A landscape with many valleys, sampled at points; each row gives a point and its height.
From any point a ball takes the steepest step (drop divided by distance) to one of its 2 nearest points. It stops when none of these is lower. Distance is the straight distance between rows; heights are no part of it.
fudes height 802: [-15 -46  40  -3  52  24   5   7   7  -2 -14 -14  27   9  -3  30 -24  12
  16  25]
rut height 762: [ 28  19 -14   5   5  -1  39  31 -16 -39 -21  -7  -1 -22 -10  17  37   8
   3  -8]
Nuf height 360: [ 22 -25   6 -27  29  36 -13  36  -7 -40 -21 -24 -10   2   1   8  -7 -29
  -2 -33]
fudob height 330: [ 39  15 -39  12 -25 -27  18   0 -14  15   4  27  -5 -34  -2  36  17  28
 -12  17]
Sosi height 638: [  7 -11 -13  14 -23 -39   3  -6  -1  46   4  46  12 -41  18  50 -14  25
   4  31]
pap height 715: [-18 -10 -19 -13 -40  14  -2 -29  10  14  11   8  -1 -25  26  23 -43  -3
 -43  25]
zamu height 454: [ 40 -13  23  -9  27   3 -33  24 -18 -18 -34  -6 -25  30  -9  -4  16 -44
  25  -2]
fudid height 751: [ 23  46 -17   0 -32 -10  23  40   7  15 -23  20   0 -24 -32  -4  22  -7
  -9  -6]
gunef height 639: [  9  18  20 -23 -50   6 -11  16  -2  -3 -23  -3 -19   4  -9 -25  -3 -20
   1  -3]
kopir height 79: [ 59   6  -5 -13 -12   8   4  33 -21 -13 -36  16 -19 -18 -50   1  19  -7
  29 -19]
sagu height 203: [ -5  -1  33 -17  -4  23  16  17  -5 -21  18 -29  20  -6 -26 -10  -3  19
  28 -60]
tasa height 797: [  6  15  -9  -9 -13  19  42  52  -2 -17 -46  -2   6 -37 -24  21  13   7
 -12 -17]
kimov height 675: [-60  18  15 -23  -2 -11 -22 -16  20   8  32 -32  15  31 -13 -15   5  23
  18 -56]
delat height 578: [-10  10  45  -6   7 -11 -22  15   7   3   6 -32  -1  55 -11 -40  19  -2
  51 -35]
tuguv height 713: [ 11   8 -47  -5   6  30  17   5 -12 -42 -27 -17 -31  12  17  -1   7 -22
 -40   4]
far height 685: [-51  28 -12  20  -4 -14  -5  15  26  12  17   8  21 -17  16  -9  -6   3
 -30 -10]
lupob height 776: [ 16 -41 -15 -20  10  24  20  24 -19 -18 -40   6   8 -24 -10  59 -12   9
   6   2]
kug height 205: [ 18  -8  -8  25  36  32  11 -31 -13  -9  -2  -4 -31  58  31 -36  29 -29
   2   1]
mirop height 520: [ 18  -1  46  -9  29   6 -26  25  -2  -8 -16 -21 -17  48 -15 -30  11 -23
  38 -12]
badez height 736: [  6 -41 -16 -10 -19  -9 -14  -7 -23  10 -41   0  -8  17  30  49 -25  -5
   0  56]
lotir height 340: [-68 -28   1 -10  13   4   3 -33  20  -1  39 -13  35 -15  19  14 -37  31
 -15 -18]
Dum height 739: [ 13  -8 -36  -3  40   6 -21 -28  30  17  10  29   3  -1 -33  17 -13  16
 -41  40]
Zib height 680: [ -1  17 -25  -9 -10  -1   1  14   4 -26 -40 -19 -23  30  -1  -6   8 -22
 -35  21]
sepi height 735: [-15  22  -1  10 -30 -34 -14  19  14  47 -11  35  16 -15  -2  21 -11  -3
  -6  30]
zugov height 704: [-26  19   3 -20 -55   1 -27 -33  11  17  32  -6  -5  -3  11 -34 -28  -9
 -15 -14]
gife height 600: [-35   2  23  -5   3  -3   1   5   9 -20   2 -43  14  32  15 -20   8   4
   7 -23]
Supe height 265: [-70  -2   9  18   2  -4 -27  16  29  29  28  23  42 -30 -15   2 -39  25
  -5 -35]
Keme height 202: [-10 -12  19   5  36  -3   3 -29   5  -6  51 -12  18   0 -11 -19  13  39
  33 -45]
tof height 760: [-18   0   7  15  17 -20 -13   8  19  46   0  32  22  -9  -3  33 -15  11
  11  46]
bigon height 593: [ -3  -8   7  19 -13 -47 -13 -25  -2  28  25  29   2 -16  37  26  -8  16
 -17  39]
Pab height 654: [-11   0   2 -28 -30  14 -22  37   0 -18 -51 -27 -26  32   4  -7  -9 -37
 -27  11]
fos height 712: [-16  32 -11  11 -34 -29 -11   9  23  21   4  15   4 -10   6  -5   4 -10
 -33  17]
tufi height 306: [  2 -32  16 -17  49  32  -2  20   2 -42  -2 -42  -7  24   2 -12  -8 -12
   8 -57]
Faf height 501: [ 40   7 -28  12 -22 -38  11  -4 -40  -6 -13   8 -20  -6  18  17  26   4
   2  27]
Posek height 167: [ 35  -7  -8  26  23   4   4  -9 -40 -25 -21  -2 -38  42  30 -16  40 -45
  12   7]
refe height 767: [  7 -24 -45 -13  15  25  18  13   2  -8 -28   8  19 -19 -21  54 -10  23
 -15  27]
sumon height 679: [ 17   4 -42  25  45 -22 -10 -31   7  13  17  31 -10   6   3  12  -2   2
 -40  43]
Tane height 764: [ 36 -11 -52   0  22   8  10 -13 -19 -34 -23   1 -30  18  -1  10   8  -3
 -23  28]
mot height 511: [  2 -19  31   5   9 -11  36  52 -15  -9 -37  -8  24 -27   6  35  18  10
  25  -2]
Ral height 260: [-14 -13  -6  -5  34  48   0 -32   0 -21  22 -29 -25  43   9 -44   4  -4
   9 -46]
luzik height 377: [  0  -4  25  17  65   4   3   5  32  -2  -9 -15   9  39 -20 -25   8   5
   4  18]
vasum height 514: [  4 -16   0  -7 -26   5  31   9  -1  14  -6  17  13 -45   7  37 -11  16
   0  12]
bor height 140: [ 46 -17  24 -24 -33  20   3   6 -24 -10 -17  12 -24 -35 -30   0  -2 -12
  24  -9]
Nufi height 686: [ 20  43  -2  27   5 -15  26  23  -7  -5  -2   2   4 -16   1  -7  40   6
  10   3]
sisod height 88: [ -8 -13  -3  25  42   8   8 -50  24 -12   5 -13 -22  63  36 -43   0 -11
  -7  -9]
Burom height 462: [ -1 -22  16  11  24  -5  38  21 -17 -36  -7 -20  15 -30  21  19  12  17
   3  -9]
romi height 787: [  3 -60  18  -7  37  14   7   9 -16 -24 -19  -4  12 -18  14  42 -22   9
   5  14]
pobon height 577: [ 13  39  -4  20 -37  10   2 -26 -32  18  50   9  -2  -7   5 -40  32 -24
  24 -25]
Zikoz height 355: [ 34  24 -24  -5 -51 -13 -12 -20 -34   8 -14   5 -39  24  11 -11  13 -28
 -16  29]
befem height 502: [-21 -20  13   0   7  18  39  15   3  -9   0  -6  33 -47  14  32 -12  26
  -1  -9]
Sodub height 547: [-13  13 -20  31  60   0  22 -19  32 -13  19  -5  10   8  11 -20  13  14
 -22  -5]
Nume height 396: [  8   4  -2  17  13   1   6 -40  -3 -12  30  -2 -18  14  28 -24   4  -5
  -8   9]
Lop height 213: [ 17   8  16   4 -12  29   6  10 -28 -16  20 -15  -3   6  -1 -28  27 -16
  44 -50]
Sol height 524: [ -8 -19  34  -5 -46 -13  17  -4  -7  16   5   3  20 -38  17  14 -14  10
  23  -6]
Dutet height 138: [ 11   6  39   3   3   3   7  15  -1  -6  19  -7  15 -11 -21 -19  16   6
  33 -24]
zozu height 106: [ 10  23 -28  25  -5 -22  -2  -4   0  17  33  36  -3 -40  14  16   6  19
 -35  16]
Kuno height 198: [-26 -23  -2  -8  23  15  -3 -42  16 -27  12 -34 -17  48  34 -32 -15  -2
 -15 -23]
Vikos height 451: [ -9   6 -28  -1  15  22   9 -35  16 -15  40   3  -4 -14  12 -16 -11   0
 -38  -1]
Keti height 525: [ 22   9 -11  16  73   3  17   1  25 -16  -7   1   3  12 -34  -7  25  10
 -13  22]
maled height 694: [-44  25  16 -18 -36 -15 -31 -10  24  22  35 -10   9  11  -9 -32 -14   5
   7 -46]
Lum height 387: [-16 -33  14   9  26  -2  30 -24  -7 -37  16 -24  13  -7  47   4  -6  20
  -1  -8]
Maf height 756: [ 12  -5 -24 -22   4  23   1 -11  14   8  -8  19   3 -22 -25  27 -22  15
 -29  24]
Vafek height 386: [ 43 -18  -8 -22   7   6 -23  37 -27 -34 -38  -3 -22   3  -7  17   7 -42
   6 -14]
Kegop height 315: [-54 -32  18 -30 -17  33   1 -20  19  -1  17 -22  24  -8   5   7 -49  17
  -2 -27]
Zit height 612: [  6  52   2  29 -12  -9   7   8  -3  10  29  10   9 -16 -11 -30  30 -11
  19 -21]
fugaf height 774: [ -3 -18   3 -15 -41  -5  21  20   5  57 -44  25   9 -29 -32  43 -33  -1
  23  24]
vuzu height 183: [-49  24  12  16  25  -3 -27  18  37  16  38   7  33  -8 -34 -23 -16  20
  -1 -37]
Nadib height 480: [ 17  20 -48  40  18 -44 -31  -8  -7  34  20  54 -10  -9  -5  17   5  20
 -42  26]
gopa height 727: [-23 -30  -5 -15 -34   4  -1 -20  -3  34 -25   6   1  -3  40  46 -46  -2
   0  51]
Koz height 710: [-12  14 -16 -17 -44   9 -24 -31  19  13  17  18 -13 -14  13 -16 -32 -15
 -49  15]
Gadeb height 168: [ 41  -4  35 -14 -25   4  -9 -21 -13   4  16  17 -15 -22 -21 -14   0   0
  31  13]
daf height 26: [-30  25   6   8  25   1 -14 -10  13  12  59   9  25 -13 -32 -17   6  27
  31 -53]
dega height 671: [ 31   6 -46  -1  42   6   8   3   1 -27 -25  -1  -5  23 -40  12  17   2
 -16  27]
neru height 544: [-14  -3  22  16 -34 -42   5 -16  -2  23  33  20  17 -40  32  10  -5  15
   5   5]
Febe height 242: [-25 -26  24 -19  32  34  16  15   2 -37   5 -39  20   4 -19  -5  -8  17
   7 -46]
lifar height 560: [-15 -26  56 -15   2 -10 -15  19  -6  -8 -13 -31  17  21   0  -7  -6  -2
  27 -14]
feka height 204: [ 53   5 -43  -4 -30  -2 -10   3 -44 -23 -28   4 -37  18   0   7  17 -30
  -5   8]
buge height 249: [ -5 -13   0  -7   7  51   6 -15 -27 -26  29 -33 -14  23   5 -27  14  -7
  35 -67]
rona height 252: [ -1   4  26  -1  37  -3  -3   6  23   3  17  -5  26   2 -24 -13   7  12
  17   2]
zar height 771: [ -1  -1  26 -10 -43 -18  20  30  12  51 -24  24  12 -49 -19  18  -5  -5
  23  -4]
Gigiz height 254: [ 30   6  19  -2   2  -4 -17  -5  -7  -2  -6   2 -15  17 -18 -15   9 -13
  16  29]
Namo height 765: [  1  27 -11 -10 -61 -26  14  37  19  43 -36  18   6 -25 -28   3   6 -15
   3   3]
fugum height 646: [-25  10  20 -25 -39   7 -12  30  12  12 -46 -16   1  15  -8 -12 -15 -22
  -8  12]
bim height 783: [ -7 -14   6 -13  22  -3 -23   6  20  37 -27  17  19  21 -31  22 -14   5
   5  54]
gase height 486: [ -6 -11 -13   6  50  34  18 -28  16 -27  26 -18  -5   8  -2 -22   0  12
 -15  -9]
semo height 766: [ 33 -48 -34  -7   7 -25  -3 -15 -29 -14 -27   6 -20  11  17  48  -4  11
 -10  42]
Kenu height 651: [  5  40 -28  16  33   3   5  11  23  -2  10  14   3   1 -24  -4  21   2
 -24  14]
zovud height 509: [ -1  24  18  11 -55 -42  -8 -18 -13  18  16  -1  -3  -4  31 -23   9  -9
   5   7]
gati height 405: [ 38  -1  -2  21  -3 -31  -8 -14 -31 -12 -20   7 -35  33  31  -3  29 -20
   5  39]
Tezi height 549: [-16  18  10  22 -21 -20  -2 -31 -19   0  38  -7  -3   3  26 -35  21  -4
  26 -25]
savuk height 534: [-10 -30  42 -14  -2   4   5  34 -12  -1 -40  -9  14 -12   3  19 -16  -2
  23  -3]
zesa height 301: [-48  -1  10 -10  -7  22   2   6  34  24  16  -1  40 -25  -4  10 -45  13
  -2 -12]
muzi height 308: [ -2 -28  15  10  38   8  23 -26 -14 -36  37 -19   3  -8  17 -12  11  25
  29 -31]
rifas height 709: [-13  62 -34  15  18  23 -16  20  32  12  15  16   0   4 -29 -33   8 -20
 -41  -5]
Tep height 778: [ -6 -10  17 -21 -17  10  -9  11  10  29 -31  11  20  -9 -19  22 -32  -2
   4  32]
punef height 630: [-23  15  -1  36  30 -21  -7  -9  22   2  41  10  13  -2  10 -22   2   6
 -13  -9]
Kapi height 633: [-45  22  27  -4   7 -16 -27 -20  14  20  26 -32  -1  69   0 -39  25  11
  38 -44]
dad height 331: [ 30 -16 -23 -16 -28  -8   1  21 -33 -29 -42  -8 -25  -8  12  25   4 -15
  -6  -3]
Zis height 333: [ 25   6   3  15   5  20  -3 -32 -13   0  20  17 -21  16  -5 -35  22 -17
  14  18]
Vero height 627: [-11   6  16  -9 -27   9 -15  -1  -4 -12  -2 -33 -19  29  19 -34   2 -18
   0 -10]
Gevi height 813: [ 56 -30 -27  -9   0 -31 -14 -15 -29  -1 -17  19 -18  18 -18  26   0  14
  12  44]
mure height 728: [-12  66 -23   8 -27  10   2  29  23   6   3   9   3 -21 -23 -19  10 -15
 -31 -15]
vofe height 721: [-32 -11  -6   2 -48  -8 -12 -20   3  47   9  23  11 -19  43  33 -41  10
 -24  32]
lupom height 447: [ 17  29 -11   7 -41 -46 -18 -22 -12  26   7  11 -21  13  24  -8  10 -10
 -18  38]

Call two points neighbours if one is among the 2 nearest of the other. Go from one point of each pair to the other, from neighbour to neighbour, staying as low as possible. Name the highest point that can't be avoided.
Posek and Dutet: Ral
sisod and kopir: Vafek
sisod and zozu: Faf
Posek and sisod: kug

Where does a ball stop that starts at each point below?
tuguv: Burom
rut: feka
Sosi: Burom
romi: zozu
bim: kopir
gase: kopir
